Each row is a point on a tangle of strands that fork, close into loops and nearly touch. The rows are in no order.
Points whose rows are less than 100 apart are linked; no others are. Some points are linked to none.
Z207: [-50  40 -38  37   4 -43 -11 -37  42  -9 -12 -23  52 -17  17   4 -23  -7
 -18  16 -12 -68 -31  11]
Z450: [ -36   51  -54   18  -52   -2    9   11   92  -27   66   19    1  -38
  -20    0  -25  -14   10  -37   54 -103  -31  -43]
Z181: [ -9  36  12   9  68 -53  -7 -29 -21 -18 -75 -40  52  30  26  48 -43  19
 -20  11 -20  21  32   9]
Z15: [ 38 -28  20 -26 -46  19 -16  24 -50   5   2  53 -55 -37  -2 -32  16  13
 -58  22 -11  -9 -63  -4]
Z265: [ 34 -83 -39 -24 -44   9  26  -6 -63  28  65  19 -29   7  -1   7  -3  21
 -45 -23 -86  55  -1   6]
Z141: [ -9  20 -37  42  75  -7  64  18  22  -1  54   5  37  41 -18  11 -24  21
  34 -38 -35  38  90 -34]
Z815: [-42  33 -98  54 -29 -32 -12 -15  40  -6  26   6  34 -21 -19 -22 -18  -4
 -60 -30 -50 -76 -56  -2]
Z277: [ -21 -111  -34    1  -18   33   33   -4  -13   13   56    9  -30   34
   37  -16   -5   16   15  -37  -60   31   19  -11]
Z896: [  11 -110  -29  -28  -37   23   32   -1  -43   24   71   21  -43   24
   31   -1   -9   28  -14  -31  -82   49    7  -13]
Z462: [ 36  13  93 -51   7  26 -45  -6 -16   6 -81 -23 -22 -11  -2  37  20   1
  15  63  45  35 -22  44]
Z174: [ 41 -11  45 -30  39 -20   8  36 -76   5  -2   8 -11  22   6   4  57 -31
  17 -11  15  83  64  -8]
Z67: [-21  61  52  -1  26 -15 -30 -31  43   0 -64 -56  47   5   0  38   3 -12
  29  43  29 -23   1  42]
Z760: [-14 -21  60 -16 -94  55 -68 -45  17  15 -48 -13 -58 -45  33 -26  -1  24
  26  51  51 -31 -57  -8]
Z917: [-39 -24 -41  21 -12  -7 -24 -27  -1  -6 -12 -17  15  19  23  -5  -1  -2
 -32  -9 -34 -30 -39   2]
Z477: [-40  24  -9  37  47 -36  12  -3  28 -20  -5 -29  56  29  14  -1 -14 -11
  25   6   6 -33  27 -10]
Z888: [ 39 -16  88 -55 -13  22 -39 -10 -28  12 -71  -8 -44 -19  16  22  11   1
   5  67  32  27 -37  33]
Z339: [-54 -18 -60  59  47  -2  28 -24  25 -16  18 -52  45  74  12   8 -30  17
  34   0 -22 -10  58 -20]
Z313: [ 30 -30 -61  24  19  -5  54  -3  -5   3  74  19  35   7 -20  30 -24  35
 -26 -44 -85  34  63 -19]
Z324: [  5 -38  55 -24  -1  20 -19   3  14 -12 -34 -27 -23   7  38   1  20  -9
  56  19  56 -12   9   5]
Z841: [-10  56  66 -23 -16  40 -52 -14  40   4 -70 -45 -27 -19   5  -2  16  -7
  60  37  91   1  -6  13]
Z804: [-17  33 -90  54 -26  -6   9  22  36  -8  48  38   0 -35 -43 -21  -7 -23
 -42 -44 -35 -64 -58  -2]
Z624: [-12  52 -51  41 -34  -2  34  20  85 -23  75  40 -22 -41 -57 -12 -15 -30
   9 -53  32 -94 -27 -39]
Z340: [  1  67   1  11  83 -65  33  20 -14 -15  -1  -2  61  17 -27  21 -22  -5
  -3  -9 -19  36  65 -28]
Z857: [  9 -27  72 -28 -59  42 -45 -27  15  12 -48 -17 -51 -34  25 -27  -1  17
  36  38  59 -22 -33  -9]
Z102: [-66 -64 -53  49  22  24  11 -45   7  -2  27 -48  33  84  42  -1 -21  22
  42   6 -13  -2  61  -7]
Z976: [-47  27 -17  38  30 -24  18   5  40 -18  32 -17  51  18  -4   1  -8 -13
  35  -5  11 -54  16 -19]
Z962: [-33  46 -26  42  76 -58  24  -6  21 -35 -27 -52  58  41  -9  16 -46   7
  14  11 -16  -9  42 -20]
Z27: [-27  19 -38  62  66   0  61  14  41  -7  59  17  31  38 -28   3 -13   6
  47 -39 -22  -4  55 -33]
Z895: [ 47   8  50 -44  24 -34  -8  -2 -82  29 -44   5 -18 -19  17  19  24 -24
 -18  18  11  62  15  29]
Z926: [-30 -12 -50  32 -14 -24 -28 -32  -2 -14 -17 -17  36  32  -1   6 -30  18
 -67 -16 -71 -20 -27   4]
Z351: [ 60  28  -8 -10 -12 -13  14  46 -48  -5  19  61 -33 -53 -31 -24  29 -19
 -48 -15  13  22  -4  -3]
Z507: [-44  31 -37  57  31  -9  34  12  51 -15  60   3  35  24 -23   0  -2 -22
  40 -25  -2 -33  29 -25]
Z825: [ 43 -53 -29 -29 -50   2  11   0 -76  31  49  24 -34  -3 -36   0   8  13
 -58 -20 -67  60 -10   8]
Z259: [ -8  28 -22  11 -28   0   2   6  59 -17  13  -5   7 -41  -1  -6 -12 -20
  15 -13  43 -73 -25   4]
Z894: [ -6   8  -8   8  29  -6   6  31  -9 -12   8  23  16  17  -6  -6   9 -11
  -8 -25  -9   8  15  -2]
Z828: [ 23 -39  -8 -29   0  16  10  17 -53  22  37  23 -27  22  -8  -2  26   0
  -1 -22 -18  72  34  -7]
Z800: [ 34  13  31 -39   3 -14 -12  -1 -47  16 -48  17  -8 -32  15  15  17 -12
 -35  21   7  32 -19  25]
Z474: [  8  32  -6   3   1 -22   7  20  33 -11  -6   7  12 -42 -12   2  -5 -19
  -8  -8  13 -43 -33  15]
Z35: [-26  66   4  21  83 -70  23 -15   9 -21 -56 -43  54  19   3  32 -52   3
   4  12 -14   6  34   8]
Z581: [  2 -26  36 -14  10  -3 -11  -4  21  -8 -40 -30  12   5  32  13  17 -18
  31  11  28 -20  -6  21]
Z527: [-15 -50 -51   7 -26  27   4   2 -14  11  43  23 -12   8  -6 -13  -3  12
 -30 -37 -58  17 -20   4]
Z837: [-60  44 -82  46 -19 -43  -8 -34  48 -16  29 -14  53 -11   7  -5 -28  -1
 -32   2 -20 -87 -44  -6]
Z770: [ 65 -20  46 -39 -42   1  -7  23 -79  16  -3  51 -64 -42  -7 -36  42   3
 -50  31   9  23 -27  -2]
Z294: [ -6   6 -63  42  13 -23  -2 -20   3 -23  10 -17  55  38 -26  17 -47  23
 -60 -25 -74 -12   2  -3]
Z116: [ 36 -32  91 -51 -43  44 -41  -8 -17  22 -56   5 -55 -32  13 -17   9  23
  12  54  32   6 -41  12]
Z206: [  2 -20 -62  16 -16   7   8   1  -3   4  44  22  19   7 -23   1 -12  14
 -51 -40 -73  21  -1   0]
Z547: [-28  72  24  14  50 -42  -6 -37  33   4 -59 -44  65  -2  -6  28 -13  -4
   9  38   1 -28  -7  42]
Z225: [-42  49 -32  11 -39  -6   1  -3  83 -22  36  -3  19 -32   1   8 -20 -14
  18 -19  54 -83 -22 -23]
Z839: [ 35 -63  74 -66  -6   6 -20  22 -88  20 -28  18 -53  28  33   0  37   4
   8  47  21  48   2  -3]
Z396: [ 15 -78  76 -45  14  35  -6  23 -60  -1 -22   3 -40  60  40   1  38   0
  40  30  41  40  16  -8]
Z552: [-39  68 -17  40  38 -59  -8 -55  37   1 -57 -41  55  -7   9  22 -38   4
 -22  25 -20 -40 -22  37]
Z871: [ 38  91  20 -23 -14  11  -6  18  54   3 -34  12  -3 -64 -52  -6 -13  -4
  -8   7  48 -32 -37  27]
Z625: [ -1  11  36  -7 -99  43 -64 -45  31  18 -36  -6 -46 -71   5 -31  -8  18
  -9  45  36 -46 -79   4]
Z927: [ 25  89  52 -16 -17  26 -24   7  50   4 -51  12 -23 -56 -47 -35  -4  -3
  27   4  79 -20 -16   4]
Z537: [ 59 -18 -24 -16 -39 -17  -5  19 -76  32  30  36 -35 -13 -40 -15  28  -5
 -63 -29 -49  57   0  -4]
Z847: [ 57  53   9 -24  10 -15  16  41 -16  -3   2  51 -12 -65 -25  -6   9 -19
 -26   2  32   9  -9   7]
Z873: [ -1  51  -6  10  53 -47  23  24  -3 -12   0  15  44  -1 -15  10 -12 -19
 -13 -15 -18   8  31 -11]
Z276: [-10  40 -74  53 -10  -1  38  32  60 -11  71  49  -2 -31 -55 -13  -5 -21
 -10 -52  -6 -63 -33 -18]
Z87: [ -2  30  78 -35   7  25 -44 -17  37   3 -74 -63   3   4  10  27  10 -12
  67  36  72  12   8  24]
Z849: [  -9  -54   12    4 -108   36  -36  -17   -1    2   14    4  -63  -35
   18  -51    9   26  -30   26    3  -76  -90  -10]
Z753: [ -22 -112    4  -10   -1   47   29   -1  -28   21   40    7  -41   60
   42  -14    7   11   45  -15  -28   51   27    1]
Z658: [ -21 -111   16  -13   30   41   39    8  -27   15   35    5  -22   70
   48   -8   11   10   63  -23  -16   67   61   -6]
Z13: [ 56  26 -24 -12 -13 -28   1  32 -62  17  11  41 -27 -42 -34 -19  24 -29
 -65 -26 -13  38  -1 -11]
Z614: [-20  -1 -10  -3 -46  10 -24 -24  47 -14  -6 -29  -1 -36  30   0   0  -2
  14   9  39 -64 -42   5]
Z94: [-15  87  48  -7 -39  42 -58 -11  55   4 -62 -15 -31 -54 -12 -31  12  -4
  36  29  93 -28 -30   2]
Z85: [ 39  -2  15 -25  18 -18   9  26 -66  10  13  19 -10  17 -18   2  40 -19
  -8 -19  -4  74  46  -7]
Z29: [ -6 -79  66 -31   3  33 -10  13 -15 -15 -15 -29 -18  50  41  -1  34 -10
  64  18  51  13  14   2]
Z999: [-31  17 -47  45  66 -39  20 -15  13 -34   0 -53  53  68 -13  26 -47  16
  11  -5 -34   6  55 -23]
Z309: [  9 -24  37 -23  54  12  21  32 -44   2  15   7  11  56  11  11  43 -16
  38  -3  21  76  84  -1]
Z642: [ -2  55  67 -19  31  -6 -27 -11  39  -2 -65 -56  27   0   4  29   9 -12
  50  29  53  -1   8  44]
Z89: [-18 -54  -6  -7 -14  15 -17   4 -15   1 -10  -7 -20  14  20 -13  14  -6
  -8   2 -13 -14 -49   5]
Z988: [ 32  53   1 -13   3  -7   3  25  24  -5 -21  28   6 -61 -29  -5  -6  -7
 -31   6  18 -24 -38  31]
Z461: [ 25 -10  13 -15 -13   8 -11  10 -26   4 -33  29 -34 -43   9  -2  11   6
 -39  25   4  -5 -58  18]
Z50: [ 51 -34  64 -52 -21   8  -8  20 -78  13 -23  33 -56 -24  22  -6  33   6
 -20  48  21  27 -21  -2]
Z845: [ -4  21   1  -8 -74  31 -41 -38  51   0 -20 -16 -25 -65   3 -12  -8  10
   0  20  55 -51 -65   5]
Z632: [ 20   6 -58  20  10 -12  24   2 -10   0  57  23  37   6 -32  17 -17  19
 -46 -39 -70  32  41  -5]
Z64: [ 12 -21 -20  12  44   6  41   2 -11   4  44   4  27  48   2  18  -8  22
  20 -30 -44  59  94 -29]
Z467: [  9 -48 -20  -6  16  21  35   6 -21  14  46  23   1  33   4  10   1  18
   8 -35 -46  73  61 -13]
Z824: [-13 -65  24 -17  44  34  22  13 -28   6  23   8   0  78  28   1  31  -3
  53  -7   3  73  75  -2]
Z214: [-20 -57 -22   5 -11  32   1  10 -13   6  12  11 -27  32  13 -20  13  -1
   3  -8 -13   7 -21   3]

A piece is all that can be reached along the links. How many separate loops has the piece of each point below (a circle has one, a figure eight two, a Y none), and how many tips (points with one link)?
Z214 -> loops 0, tips 2
Z340 -> loops 0, tips 2
Z547 -> loops 1, tips 3
Z461 -> loops 0, tips 2

Name the points in between on the shortest way along the links from the first point to the second, in order.
Z804; Z13 -> Z276 > Z624 > Z450 > Z225 > Z259 > Z474 > Z988 > Z847 > Z351
Z824; Z825 -> Z658 > Z753 > Z277 > Z896 > Z265
Z800; Z581 -> Z461 > Z15 > Z770 > Z50 > Z839 > Z396 > Z29 > Z324
Z841; Z547 -> Z87 > Z642 > Z67
